A landscape with many peaks, sampled at points; each row gives a point and its height.
A climber steps from a point to whichever of its 2 nearest points has the largest rise for the distance, and stops where none of them is higher. Distance is the straight distance between rows; heights are no part of it.
Q488: [172 139 172  90  83 148 133 112 116  55 136 151 124 103 122  82 158 174
 132  94  87 116 147 130 111 180 113 129 158 120 135 138 121 131 138 156
 144 101 116 108 146 116 143  89 175 119]  height 0.62
Q801: [ 95 114 111 191 122 101 146 123 106 101 126 125 116 101 119 129  89 116
 118 198  95 145  74 141 187  74 113 134 139  87  69 183  88 132 168 133
 146 116 124 135 157 101 113 134 122 111]  height 3.46
Q262: [125  93  77 177  97 108 128 132 120 174 172  89  99 127 135 180  91  77
 124 150  90 123  76  79 135 141 141 145 145  72 136 195  85 133 108 139
 116 175 118 120  81 184  99 156 111 168]  height 2.44
Q826: [ 84 138 144 178 141 168 185 119 125  96 111 163 139 127 129  93 120 103
 108 184 131 133  90 191 166  78 114 125  81 113  83 134  99 118 223 113
 151 137 122 127 155  76 132  75 129 133]  height 3.13
Q236: [128 128 168 175 105 160 151 160 137 142 167 150 117 133  81 188 102 159
  99 182 100 227 142 101 163 102 178 165 139 112 171 186  55 150 139 121
 121 175 128 114  92 123  74 114 119 105]  height 1.11
Q963: [117 123 105 183 112 196 143 168 160 140 140 137 171 165 135 169 142 103
 109 149 127 166 147 132  91  75 118  96 105 111 126 131  89 118 142 139
 159 106  70 111 101 150  87 152 119 163]  height 4.11
Q638: [105 153 139  88  78 160 100 103 106  93 148  85  92 107  90  82 126  92
 129  88 120 121 136 153 134 171  97 122 175 101 141 147 136  98 140 145
  81 180 118  91 120 146 195  78 124 137]  height 0.60
Q263: [108 142 113 106 134 188  75 113 103 145 135 121 118 145  81  93 156 108
 161  44 151 135 118 146 136 143 161 141  87  94 155 128 158 124 145 106
  82 184 138  69 136 104 188 109 159 140]  height 1.56
Q320: [110 132 135 183 153 179 159 121 125 119 121 149 153 128 132 153 119 131
 109 185 147 161 136 134 122  92 135 119  93 144 130 114  87 119 137 139
 157  92  99 155 126 146  92 164 104 150]  height 3.85
Q612: [184 100 157  63 141 101 149 113 141 126 148 152 132 164 205 130 159 147
 133 125 129  85 142 118  79 170 128 149 116 177 117 107 148 110 101 151
 182  78 105 124 109 143 155 174 154 115]  height 4.87
Q425: [111 113  57 130 128 148  98  99  85 225 123  67 139 153 132 115 148 102
 169  94 153  95 108 114 111 150 134 170 116 106 140 145 147 122  91 136
  99 167 152  96 149 171 183 140 123 186]  height 3.94
Q994: [137 120 122 140 143  82  87 143 164 139 104 157 134 136  87 164 125 151
 163 100 160 158 126 133 142 130 159 138  78 146 115 137 141 134 136 102
 129  88 141 135 138 100 108 173 164  91]  height 3.88
Q334: [168  96  97  72 136  29 135 137 126 168 132 125 111 149 136 137 103 105
 119 126 134 108 116 107 166 147  83 118 131 106 151 111 136 173 100 112
 135 177 171 149  93 119 171 132 141  82]  height 4.84
Q135: [118 156 141  90 173 104  88 116 118 113 115  75 101  90 147  77  96 170
 122 129 117 101 139 156 113 110 157 108 185 176  94 109 192 106 119 193
  76  93  91 132 159 107 156 103 111 155]  height 0.85
Q310: [119  99 146 123 113 165 171 111 139  58 153 145 131 102 160 144 145 204
 132 125  97 125 129 105 111 144 140 154 146 143 136 135  65  97 142 162
 188  38 152 108 145 135  80 123 160  99]  height 0.80
Q495: [110 148 126 117 182  62  88 133 155 178 115 121  91  81  66 127  95 160
 144 149 190 192 146 112 141 138 157 155  74 189 148 105 127 124 100 121
 103 129 161 152 106  93 117 143 102  58]  height 2.75
Q478: [121 139 108 109 108 112  94 136 104 184 127  71 157 151 154 122 160 113
 127 124 130  77 175 138  77 129 131 108 158 107  91 101 192 120 101 135
 117 109  88 134 117 160 143 124 104 201]  height 3.26
Q437: [ 85 141  94  98 191  70  47 126 149 169 126 104  89 108  77 115 104 141
 138 108 197 174 125 122 136 136 186 165  86 181 142 109 155  96 105 124
  69 130 144 140 154 100 127 138 136  89]  height 2.46
Q29: [118 100 139 146 123  76 106 177 108 116 115 143  83  88  74 146  89 110
 191 131 158 189  86 111 146 164 147 200  88 146 135 202  74 106 157  96
 138 152 167 143 120 133 127 129 105  60]  height 3.22
Q872: [159 144 139 169 119 171 104 159 134 102  87 177 149 110  93 131 117 146
 146  76  98 140 101 132  94 132 180  72 153 134 107 160 145 155 123 138
 127  49  98 127 152 119  58 148 152 150]  height 4.68
Q906: [114 148  92 112 121 173 111  97  95 173 122  38 145 137 161 123 178 120
 163  75 133  84 127 109  94 164 160 134 187  93 126 134 146 114  83 150
  94 163 141  88 144 168 161 122 100 212]  height 4.54
Q907: [126 142 119  92 173 138 106 124 125 168 100 161 138 157 102 102 161 107
 163  68 177 129 139 144 147 119 170 128  40 151 112  91 173 146 157  66
  98 158 119 104 152  86 167 148 159 143]  height 1.82
Q432: [136 164 172 138  48 219 157 158 144  64  88 145 138 137 118  91 123 110
 152 109 121 120 108 134 122 170 122  98 154 126 141 174  66 106 130 162
 158 123  80  99 125 181 115 113 128 159]  height 2.95
Q237: [155 141 178 126 158 122 175 117 144 163 110 202 112 135  87 133 137 136
 103 147 145 136 145 104 169 126 145  89  97 153 155  84 126 181 106 101
 106 178 152 138  93 101  99 128 130 103]  height 1.35
Q570: [134 123  74 178 131 134 127 130 127 138 105 131 110 104  97 137  92  46
 132 140  71  96  54 114 142 124 150 112 143  89  73 161 135 173 149 130
 101 191  98 143 120 141  96 143 156 189]  height 2.83
Q630: [ 91 141  88 128 151 132 113  87  83 134 106  99 105  95 125 101 110  85
 128 114 138 113  98 126 149 126 139 138 127 128 118 118 133 155 129 110
 102 149 147 136 145 143 144 145 114 154]  height 4.39
Q584: [150  89 147 146  92 114 128 152 147 135 158 125 123 132 104 187 108 145
 124 141 107 164 159  87 130 138 101 152 166 126 194 148  90  97 104 141
 138 136 129 147  81 168 117 146  93  84]  height 1.33
Q624: [123 118 157 138 107 196  65 164 114 122 101 147 167 146 130 101 149 130
 177  89 150 144 138 176  75 113 176  88  94 143 112 161 162  85 108 135
 150  42 110 111 158 108 135 145 136 144]  height 3.83
Q283: [146 145 158  65  77 147 132 112 112  62 158 110 102 104 135  63 131 136
 130  90 110 114 146 132 115 189  88 137 174 124 135 135 150 109 128 142
  93 143  95 106 132 120 209  93 146 121]  height 0.76
Q134: [106 129 116 131 135 163 116 100 109 149 156  82 143 128 167 143 143 143
 113 105 150 102 153  85  92 137 138 131 175 144 172 105 120  99  78 161
 110  89 118 113 132 181 134 142  91 165]  height 3.35
Q986: [166 138 154  81 192 127 138 129 131 163 100 199 123 153 150 112 140 117
 158  87 156 117 121 135 121 133 163 109  56 183  91  82 163 180 140  83
 107 131 110 122 149  97 131 163 165 136]  height 1.64
Q77: [108  76  61 182 104  74 137 146 162 115 147 121 123 124 171 157 133  93
 114 151 121 131  46 134 152 108  81 171 121  71  88 178 108 103 166 117
 168 153 141 115 138 111 119 117 164  72]  height 3.96
Q754: [122 113 111 105 125 122 183 127 127 109 181 123 159 146 167 135 147 128
  87 139 107  79 152  80 154 106 101 125 143 102 176  96 104 149 101 137
 131 133 158 128 112 142 122 117 132 117]  height 3.49
Q701: [120 137 121 126 122 113  52 116 135 145 136  76 120 117  83 141  99 147
 123 146 132 149 156 135  93 133 104 138 169 148 135 110 174 104 103 152
 103  78 100 152 119 139 123 126 103 137]  height 1.40
Q773: [118 137 151 133 142 110 119 100 107  86 107 165 103  72 118  96 112 182
 136 126 121 124  99 122 122 147 151 134 134 150  89 149 119 138 132 145
 141  58 152 133 177  92  93 148 148  99]  height 5.74
Q455: [110 122 164 142 116 136 152 127 135  81 132 137 116 108 128 155 137 172
 138 129 139 171 128 122 172 127 123 157 124 136 153 151  79  91 153 124
 153 104 184 133 125 126 137 123 114  51]  height 0.94
Q966: [187 135 164  91 115 115 143 141 164 135 120 196 127 157  99 120 144 135
 136 104 110 144 154 145 147 169  96  98 111 142 125 103 178 172 124  95
 111 137 102 129 113  95 124 132 163 110]  height 3.80
Q389: [121 158  73 136 174 145 110 107 119 127  93 106 126 119  99 153 126 132
 126 135  83 140 105 105 136 115 168 114 167 102 132 119 155 192  98 117
  81 191 141 180 121  87  87 128 115 156]  height 2.47
Q893: [142 176 114 100 146 116 130 136 125 115 107 132 134 112 115 102 153 177
 160  68 103  96 143 125 150 134 195 103 132 118 103  85 169 210 130  99
  98 132 154 128 166  34 100  92 170 146]  height 2.96
Q53: [154 109  94 114 174  83  84 140 112 203 103 141 139 195 128 148 138  88
 152 136 163 108 126 134 103 108 135 129  86 165  99 101 186 128 106 104
 125 126  87 136 118 143 131 185 136 156]  height 2.35
Q37: [103 121 114 122 110 122 113 115 119 159 170 103 132 154  76 127 104  99
 110 175 147 156 162 134 113 111  94 156  98 120 175 109 146 116 135 118
 115 176 125 150  73 159 153 118 103 136]  height 1.88
Q230: [121 119  95 101 141  27 200 119 142 130 135 146 103 163 187 113  97  96
 118 130 149  77  77 145 133 150  76 148 105 132  89 145 121 118 156 112
 189 161 158 156 139 136 183 130 161  96]  height 3.95
Q882: [110 160 146 122  81 178 110 112 108 105 111 120 103 111  31  68 107  90
 145 141 119 170 136 160 128 142 107 131 145 131 136 147 117 115 167 135
  82 177 115 120 124 135 160  70 128 128]  height 0.46
Q386: [137 141 138  65 169  99  91 114 128 111 120  64  85  98 179 129 121 156
 141 104 134 114 107 132 111 154 147 116 199 154 109 105 186 136  79 155
  55 137 117 131 151 114 154 103 115 136]  height 1.01
Q861: [101 152 129 112 110 118  91 105  86 115  99 115  88  87  53  58 105  89
 142 132 128 155  92 158 143 126 126 127 135 127  98 145 154 121 169 123
  96 159 128 121 155 100 164  98 140 113]  height 0.36
Q996: [ 90  92 120 155 103  96 121 146 120 126 170 104 128 147 135 179 106 154
 110 204 121 161 129 155 162  83  82 175 118  90 151 148  92  97 154 133
 151 136 165 142 111 125 139 117  99  74]  height 2.31
Q974: [ 93 151  82 125 178 124  45 134 127 169 100 103 117 106  63 125 119 131
 153  84 159 163 101 127 127 128 201 156 104 145 133 123 178 132 123  96
  68 134 144 131 157 102 127 134 154 130]  height 2.19
Q789: [ 95 103  85 147 132 130 118  85  85 169 149  81 146 152 175 120 156 123
 158  88 162  97 103 105 114 130 130 174 136 113 158 146 117 115 112 135
 130 126 166  94 160 159 171 150 113 152]  height 3.56
Q647: [161 110 184  88 126 148 161 102 115  64 138 157 117 106 141 116 157 188
 124  95 120 110 142  98 116 189 129 130 156 177 148 128 111 147 119 147
 125  94 140 130 142 126 123 123 160  89]  height 0.68
Q474: [ 98 160  54 165 151 150 109 115  88 121 119  81 149 116 121 162 110 128
  99 158  46 130 115 111 146  75 179 124 189  74 109 124 144 173 110 140
 109 159 124 174 154 112  86 142 105 187]  height 2.43
Q179: [182 122 151  78 124 114 120 117 111 131 121 144 148 142 175 127 134 129
 143 117 125  62 142 126  70 191 128 114 153 146  93 118 138 125  99 143
 127  78  78 130 127 153 134 165 147 159]  height 5.62
Q944: [176 145 135  72 179 152 160 113 122 127 130 150 135 127 161 170 159 128
 141  84 119  84 155  96  92 171 142  95 166 137 179 102 151 171  65 121
  83 189 142 143 118 153 129 107 131 143]  height 6.86
Q902: [ 99 142 136  95 120 140  90 120 139 141 146 110 117 130  75 116 150 117
 138  86 163 161 153 122 159 146 139 156  89 118 193 115 152 132 144  89
  83 193 166  99 109 104 173  85 149  89]  height 1.34
Q222: [150 107 201 151 152 149 189 125 111 107 142 159 135 104 138 134 103 120
 115 133 125 115 136  63 140 120 124 133 146 153 160 147  49 119 112 136
 120 193 166 136 106 203 112 149  93  99]  height 4.05
Q757: [121  86  91 176 105  76 131 140 146  91 128 127 130 110 144 124 113 115
 131 143  97 120  68 149 161 107 104 144 133  93  77 163 111 119 168 142
 152  92 139 130 157  94 121 121 153 100]  height 3.71
Q521: [182 103 138  86 150  80 161 141 132 147 135 152 123 137 143 132 125 146
 102 126 131 115 140  97 155 150 104 109 141 132 172  88 131 190  90 121
 142 140 173 134  87 104 130 131 138  74]  height 5.50
Q685: [119 117 151 168 132 171  78 164 114 118  75 125 162 130 102 104 113  97
 170 153 158 143 111 186  96 103 164  95  89 145 112 174 172  72 124 126
 183  59  96 128 154 118 100 167 112 145]  height 3.51
Q92: [160 114 103 143  97 101 162 140 174 133 144 130 153 145 165 158 127 123
  93 141 114 106 135 112 109 146  80 119 154 123 114 115 108 124 117 142
 147 102  94 126 100 174 106 151 120 132]  height 1.93
Q332: [ 89 153 133 122 148 187 157  61  81 131 114 111 103  91 126  97 109  82
 125 121 152 108 115 129 124 148 149 119 141 136 137 135 103 137 126 139
  88 176 146  97 135 183 162 139 100 166]  height 4.04
Q965: [141 140  94 122 182 160  29 147 118 167  93 115 123 136  93 138 145 135
 190  57 145 157 106 120  86 147 206 127 110 137 114 122 210 131  99 100
  73 143 127 122 151  95 120 133 136 162]  height 1.97
Q185: [135 135 167 171  80 176 110 195 162 106  91 129 148 144 103 122 100  84
 163 135 151 141 106 178 100 110 139 106 140 140 103 189 129  69 134 161
 180  75  87 136 156 138  80 152 104 159]  height 3.28
Q824: [111 174 111 132 169 171  79 106 123 108  90 103 135 102 104 120 142 152
 141  88 105 143 118 126 111 114 183  91 172 129 130 103 163 166 117 127
  83 161 135 153 151 103 100 114 122 175]  height 2.62
Q723: [140 114 183 118 158 125 192 119 105 101 158 144 132 100 157 125 109 151
  91 132 122 114 133  61 153 112 115 144 132 131 164 151  56 147 101 137
 131 141 217 131 122 160 108 138 103  57]  height 3.84
Q349: [127 150 148 156  58 214 111 181 148  85 100 127 169 155 128 102 128  89
 144 105 120 127 103 154  93 137 142  76 135 136 131 182  94  94 110 161
 179  80  80 112 145 146  99 146 116 173]  height 3.11
Q949: [150 148 136  93 131 112 112 108 106 127  89 163  99 126 109  69 104 104
 141 103 119 117  83 163 135 139 125 104 126 130  85 152 166 141 158  97
 109 145 110 127 172 109 185 137 168 133]  height 0.24
Q397: [133 106 129 124 157  59 132 157 198 129 129 161 135 139 163 157 139 170
 132 107 168 140 126 127 164 133 142 152  65 152 124 106 131 112 131 112
 171 105 179 126 123  92 121 153 156  60]  height 4.35
Q139: [128 126 115 103 127 109 136 101 107 132 121 131 132 131 162 117 124 107
 146 124 132  78 120 124 121 141 132 120 126 138  97 116 146 141 134 129
 127 106 116 121 149 151 143 151 137 164]  height 4.90
Q204: [130 123 107 131 114  93 158 121 138 113 152 111 162 118 152 104 115 156
  99 169  90  64 132 140 103 102 108 117 158 103  79 115 108 121 139 165
 184  43 108 121 154 132  96 147 127 160]  height 3.02
Q102: [110 112 109 198 134 145 126 127 115 139 105 129 121 112  82 131  88  80
 146 177 126 131  72 139 134  91 155 128 108 111 108 166 123 129 141 120
 147 119 101 155 134 139  95 173 135 168]  height 3.04
Q311: [127 129 115 139  82 123 154 114 122 107 150  97 147 132 165 171 110 129
 112 129 107  95 125  87 120 166 112 117 186 108 126 141  67 123 105 160
 125  93 119 125 109 191  90 160 109 145]  height 2.08
Q529: [ 97 129 121 118 112  94  88 116 136 162 153  67 112 119 103 140  93 131
  99 191 162 151 166 128 108 112  87 160 135 146 158  98 135  95 103 142
 142 107 121 143 100 153 159 144  70 106]  height 1.63
Q400: [148  88 122 121 142 115 194 130 137 112 176 146 143 115 178 133 124 145
  87 123  89  92 111  61 170 116 122 145 134 108 166 119  66 158 106 125
 138 153 193 127 118 136  90 122 144  78]  height 3.67
Q186: [137 102 102 157  76  90 142 127 112 117 149  94 113 115 142 171  98  90
 132 120  83 110  77  71 146 166 104 130 168  88 120 198  79 131 115 151
 107 129 133 122  98 173 109 157 120 136]  height 2.26
Q195: [139 107  90  97 107   4 180 110 136 160 133 117  96 154 167 126  98  88
 107 153 123  73  97 120 161 160  72 130 145 112 113 134 125 159 115 132
 150 163 154 144 113 137 175 150 130 107]  height 4.31
Q70: [ 72 146 150 149 147 157 161 100 106 115 103 143 135 143 126 112 136 110
 108 173 173 149 137 187 169  78 101 142  65 124 123 100 128 102 212  97
 152 153 150 148 148 103 169  85 116 133]  height 3.29
Q163: [129 131 116 175 128 166  79 143 106 130  83 129 142 120  63 103  92  80
 167 127 124 139  97 164 110 100 181  97 105 109 121 179 149 113 133 129
 136  89 106 126 160 114  96 151 129 173]  height 3.27
Q522: [129 160 129 142 138 117  69 134 144 144 120 136 142 115  62 153 128 157
 139 116 122 164 148 127 124 109 149 123 122 142 132 119 173 158 131 106
 115  84 134 153 139  77 100 144 136 117]  height 3.44
Q937: [126 137 152 121 155  59 108 128 112 142 107 133  85  70  73 128  98 129
 154 148 170 190 123  88 148 145 147 162  81 167 146 162  86 124 140 114
 114 173 189 151 113 112 122 136  98  51]  height 3.01
Q193: [126 111 139 113 130  58 131 129  97 126  95 145  65 102 110 124  81  94
 164 139 164 148  85 137 142 174  92 165  91 144 122 189  92  80 153 111
 142 178 151 151 137 150 179 129 106  60]  height 3.48
Q883: [ 80 138 139 130 142 156 138  77  83 167 143  73 119 111 158 123 131 100
  99 137 161 100 142  94 123 141 138 143 151 141 166 117  92 101  89 138
  96 160 159 107 126 204 153 143  76 157]  height 3.69
Q887: [138 126 147 138 124 163 102 143 126 124 111 161 152 150 111 127 148 120
 156  77 119 148 139 144 107 131 150  88 114 137 125 126 135 136 134 124
 133  77  93 122 139 134  98 139 156 157]  height 4.28
Q218: [101 125 153 133 124 187  71 119 117 146 140  75 140 138 134 123 146 138
 124  96 165 152 159 127  77 143 133 134 149 152 159 122 136  81  81 165
 115  73  89 108 148 153 154 125 103 160]  height 3.05
Q534: [121 124 156 101 141  52 180 105 109 109 103 157  72 122 174 102  92 105
 142 136 157 107  89 131 160 172  77 153 108 164  95 167  97 107 150 126
 155 166 173 145 144 140 183 138 125  61]  height 3.70
Q226: [135 161 153  76 147 175 134 108 112 100 126 113 132 126 173 127 170 149
 115  83 137  73 166 109  67 180 146 125 173 142 159  98 152 127  86 130
  75 161 112 102 132 173 156 106 129 168]  height 5.93
Q618: [ 97 132 102 157 126 176 119 145 116 136 169 109 189 172 135 159 159 132
 104 128  95 158 163 124 130  55 132 115 124 104 153 107 111 148 123 135
 134  99 103 113 108 119  96 132 127 171]  height 4.53
Q503: [ 94 132  73 171 123 139 113 125  90 120 120 108 143 123 120 135 119  80
 110 138  57 126  72 123 172  79 176 121 147  58  98 154 128 180 150 125
 103 185 116 146 144 122 108 120 147 178]  height 2.64
Q270: [147  98 101  89 162  86  95 154 150 195 115 153 140 199 106 130 152  87
 146 108 171 133 137 150 129 111 138 127  33 150 120  97 181 148 129  70
 132 164 123 138 114 113 149 148 156 132]  height 2.06
Q555: [ 99 149 124  92  82 143 134 143  97 108 141 119 185 125 154  67 150 131
 110 126 105  61 185 178  71  94 129  99 133  98 109 128 136 101 148 153
 173  73  83 110 130 128 158  93 125 181]  height 0.48
Q637: [149 120 117 172 103 105 174 157 178 104 155 108 141 120 157 130 122 178
  94 219  81 100 138 165 128  88  65 145 168  98  84 119  89 112 146 166
 204  64 107 125 146 126  93 126 111 121]  height 2.82
Q596: [161 135 179  93 105 139 183 116 140  99 114 181 128 148 136 111 138 134
 121 132 144  96 172 121 105 173  89 107 144 167 148 113 104 128 123 136
 129 130  99 121  92 180 143 133 130 136]  height 4.80
Q973: [115 148  92 117 159 185  46 146  97 172 120 101 133 146  95 105 171 129
 191  41 139 137 122 147 110 121 178 116 102 115 137 115 196 128 128 109
  82 167 125  96 141  88 158  93 136 180]  height 1.76
Q313: [171 102 127 110  87  71 107 149 152 160 163 109 139 158 110 165 127 137
 123 138 115 131 175 121 109 150  69 135 143 124 182 104 144 111  89 142
 126 144 124 147  63 152 131 140 110 105]  height 1.53
Q90: [180  99 127 123  55  88 151 150 198 147 154 114 142 169 126 164 139 109
 106 159 119 109 171 126 113 138  52 110 131 112 129 113 118 113 123 139
 152 146  79 121  57 174 133 143 110 121]  height 1.75
Q106: [112 123  86 121 125 139 100 129 100 157 155  92 171 169 143 131 173 125
 136 105 126 106 161 127 115  81 124 130 117 108 132  78 156 148 109 119
 136 124 126 125 130 133 136 118 120 172]  height 3.92
Q458: [140 118 114 111 133 115 181 105 136 116 155 133 139 144 161 107 140 149
  95 168  96  85 148 137 130  98  96 123 143 118 123  92  99 156 127 141
 174  90 122 142 140  96 112 125 132 134]  height 3.24
Q233: [151 125 159 114 184 121 128 125 142 183 103 181 139 142 112 150 148 123
 127 140 158 156 148 138 138 111 147  97  57 180 137  64 150 184 124  91
 112 138 118 134 115 118 103 161 126 132]  height 1.50
Q932: [111  91 141 133  91  76 127 147 143 140 161 117 123 142 115 159 117 114
 134 173 154 149 142 146 157 121  64 167 106 108 162 128 110  89 162 118
 158 170 134 144  76 156 157 113 109  98]  height 2.11
Q823: [138  89  52 191  97 107 142 135 154 151 127 123  91 119 150 159  99  45
 126 138 107 113  51  98 122 119 127 120 135  75  99 199 113 142 134 109
 132 163 100 122 119 153  99 155 147 153]  height 2.65
Q56: [127  90  83 205 112 142 153 187 180 132 147 150 133 136 194 188 179 101
 112 141 140 171 116 132 129 111  79 160  97  99 131 131 141  79 157  96
 202 129 147 125 103 145 118 102 143  93]  height 4.44
Q325: [117 145 152 190 188 179 181 146 151 145 107 185 139 123 157 155 141 158
  90 178 155 163 129 149 144  83 135 116  59 161  95  85 109 122 168 107
 167 105 125 139 126 117  76 143 104 144]  height 3.68
Q416: [183 111 149  74 161 106 176 116 131 136 135 172 113 134 155 134 139 141
 132  91 130  92 132 110 137 174 133 103 130 146 166 109 135 189  96 114
  97 160 154 131 114 127 106 125 166 118]  height 6.11
Q496: [120 138 112 168 135 142 190 132 157 104 132 146 134 122 174 101 136 121
  90 176 110 107 109 165 136  98  81 138 109 111  77 115 111 107 207 115
 198 110 113 133 145  87 122  67 155 134]  height 3.00
Q742: [129 132 179 108 121 157  55 142 129 121 134 106 131 119 120 138 167 183
 132  66 152 175 175 123  76 142 147 111 153 159 152 113 177 105  98 150
 104  64  97 128 138 106 136 112 129 133]  height 2.69
Q663: [123 133 151  60  98 123 134 109 136  84 163 101 107 120 120  89 146 142
 103 106 131 132 164 127 148 152  73 142 165 132 173 114 145 128 106 142
  85 145 157 113 120 113 188  78 136  83]  height 0.92
Q54: [110 106 139  66 100  97  95 123 144 132 158 108 110 145 118 126 154 141
 119  91 162 162 172 122 158 141 103 153 117 113 190 115 145 127 116 118
 114 163 178 116 103  94 196  85 143  64]  height 1.14
Q206: [161 136 169 118 120 113 173 105 121 122 124 161 131 112 122 129 116 127
 104 130 128 101 161  71 134 160  91 116 168 155 164 120  96 137  90 130
 107 177 140 141  96 189 121 139 102 117]  height 4.34
Q785: [101 158 156  97 155 158 116 105  94 114 128 103 121  64 158  55 115 151
 101 126 132  96 142 162  85 101 179  94 148 187 102  85 169 129 132 160
 105  89  86 126 182 104 159 111 120 164]  height 0.72
Q417: [ 88 149 158 185 161 169 165 131 150 146 127 162 139 135 131 153 136 129
 110 176 162 171 145 163 173  65 132 139  31 135 121 106 113 119 191  86
 138 141 146 133 113  91 119 110 122 127]  height 3.50
Q697: [ 98 165 130  96 121 146 113 121 101 130 121 107 153 100 161  64 133 138
 114 143 135  83 180 174  71  73 160  83 133 148  93 102 172 100 141 147
 155  63  81 117 164 115 167  98 112 170]  height 0.61
Q990: [172 169 151  97 127 115 123 127 158 140 108 171 128 145  80 114 156 153
 153  97 119 141 167 136 159 146 151  86 119 122 120  80 196 199 111  92
  85 141 133 122 121  42 112 102 161 142]  height 3.32
Q94: [131 156 118 110 150 172 103 100 115 152 118  82 115 148 144 143 150 127
 151  86 140  97 141  94  84 188 137 123 195 122 157 129 148 109  71 139
  53 193 124  97 114 179 151 114 107 178]  height 5.17
Q646: [ 99 121 141 139 121 131 145 113 106  55 137 128 119  85 178 142 126 180
 130 143 120 137 112 113 152 137 115 168 141 142 121 149  61  80 146 155
 179  64 187 145 150 136 123 136 119  75]  height 0.87
Q524: [119 157 154 104 142 118  60 147 152 136 131 121 139 120 109 127 166 175
 122  97 132 161 174 156 109 117 126 104 128 148 136  77 207 150 101 142
 108  80 121 135 139  68 127 114 129 136]  height 2.97
Q45: [144 132 156 110  49 184 154 140 129  64 126 144 139 146 135  76 134  94
 143 108 122 101 130 168 119 166  99 119 152 100 114 169 101  94 166 159
 165 130  94  85 128 165 166  89 151 140]  height 2.74
Q866: [152 101 130 138  72 138 176 133 169  82 129 157 124 141 134 106 129 103
 136 125 105 137 100 166 135 129  87 127 132 119  98 146 111 116 177 126
 160 140 110 108 120 130 132  85 150 112]  height 2.73
Q57: [113 122 116 166 112 147 178 150 152  93 160 111 156 147 170 156 122 166
  89 199 104 146 153 147 145  81  85 140 142 106 125 116  79  95 158 145
 180  81 114 127 127 143 117 117 108 123]  height 2.68
Q964: [145  77  93 186 109  99 165 162 172 126 157 145 120 108 195 170 147 107
  82 145 126 157  92 103 163 127  93 169 112  82 120 145  96 101 168  95
 195 178 181 120 126 113 130 103 145  61]  height 4.20
Q602: [ 93 124 110 176 116 138 135 131 143 118 150 117 157 140 133 177 120 163
 103 177 106 173 133 159 173  45 130 149 106  82 125 125 103 115 164 123
 143 104 137 124 144 100 114 128 115 111]  height 2.51
Q359: [ 95 130 116 184 138 113 140 100  95 120  96 100 116  96 135 128  74 102
 122 201 129 114  71 138 144  86 129 138 132 118  61 172 102 112 143 145
 135  99 122 142 158 146 105 186  93 152]  height 3.20
Q706: [150 177 129 100 165 172 122 119 120 111  97 152 136 114 136 137 156 162
 168  66  97 100 110 107 109 142 208  80 143 129 115 107 158 199 116 102
  82 150 144 133 166  87  88 107 155 175]  height 2.78
Q136: [136  76 114 145 128 116 118 162 188 134 155 148 146 154 175 172 161 148
 130 117 134 150 130 118 140 118 106 146  81 121 149 112 128 101 144 102
 184 115 161 118 102 143 114 134 132  88]  height 4.75
Q894: [159 148 158  90 113 130 182 133 146 113 130 178 133 179 116 100 162 140
 111 136 112 119 182 141 131 140  85  94 133 130 139  80 143 162 128 134
 125 149  83 139 100 131 150 106 144 134]  height 4.30
Q342: [140 140 144 172 101 167 194 159 170  90 116 173 128 143 136 113 143 130
  98 176 125 145 143 171 136 117  72 132 123 129  90 118 107  99 196 124
 179 129  93 131 109 107 113  66 115 119]  height 2.88
Q318: [153 127 175 141 175 108 216 119 136 161 130 182 110 151 110 119 110 139
  66 193 139 155 157 113 197 105 140 101 105 134 141  81 103 184  97  88
 133 189 148 130  92  76 104 110 106  69]  height 1.25
Q676: [148 138 124 149 157 125  97 127  98 105  96 148 138  76 108 120 107 161
 137 106  88 116 107 124 119 126 158 104 176 138  98 140 147 162 112 151
 118  34 127 151 176 107  67 168 145 128]  height 5.15
Q11: [104 138 171 169 120 172 158 125 126 124 131 152 118 119  93 164 115 164
 120 160 130 198 147 109 163 101 145 151 109 133 163 148  68 118 159 116
 125 133 160 130 116 126  98 126  98  87]  height 1.02
Q535: [145 149 118  82 153  91  43 113 146 136 113  87  90 126 107 114 105 147
 142 135 124 131 118 150 102 158 126 117 172 136 113 121 200 108  90 143
  62 144 105 150 123 115 138 103 122 131]  height 1.18
Q301: [128 119 130 169 100 140 119 167 111 143 170 121 114 132  82 189  86 149
 103 173  90 198 152  94 128 110 143 152 161 111 192 169  63 141 113 144
 111 151 124 149  85 154  93 142 110 128]  height 1.21
Q788: [149 117 110 109 131  62 109 131 110 211 112 102 154 185 150 136 145  89
 123 165 151  66 154 147  88 123 111 119 118 129  67 107 183 125 107 111
 130 112  80 142 109 165 143 177 107 172]  height 2.71
Q871: [143 106 139 100 153 130 165 114 147  82 155 146 124 103 160 144 158 191
 133  78  98 106 124  76 147 158 157 158 116 149 156 129  95 142 131 147
 158  75 173 116 142 101  73 131 170  85]  height 0.75

Call two points neighbours if one is among the 2 nearest of the other. Go from one point of each pair to the other, from neighbour to neighbour, staying as high as possible. Name the lowest point that can't be avoided.
Q773 and Q179 | Q742
Q570 and Q596 | Q474
Q773 and Q618 | Q866
Q773 and Q136 | Q102

Where does a climber stop that starts at each point below?
Q263 | Q944
Q742 | Q179
Q697 | Q596
Q647 | Q570
Q193 | Q944
Q237 | Q618
Q932 | Q596
Q866 | Q618
Q555 | Q596
Q389 | Q596
Q584 | Q570
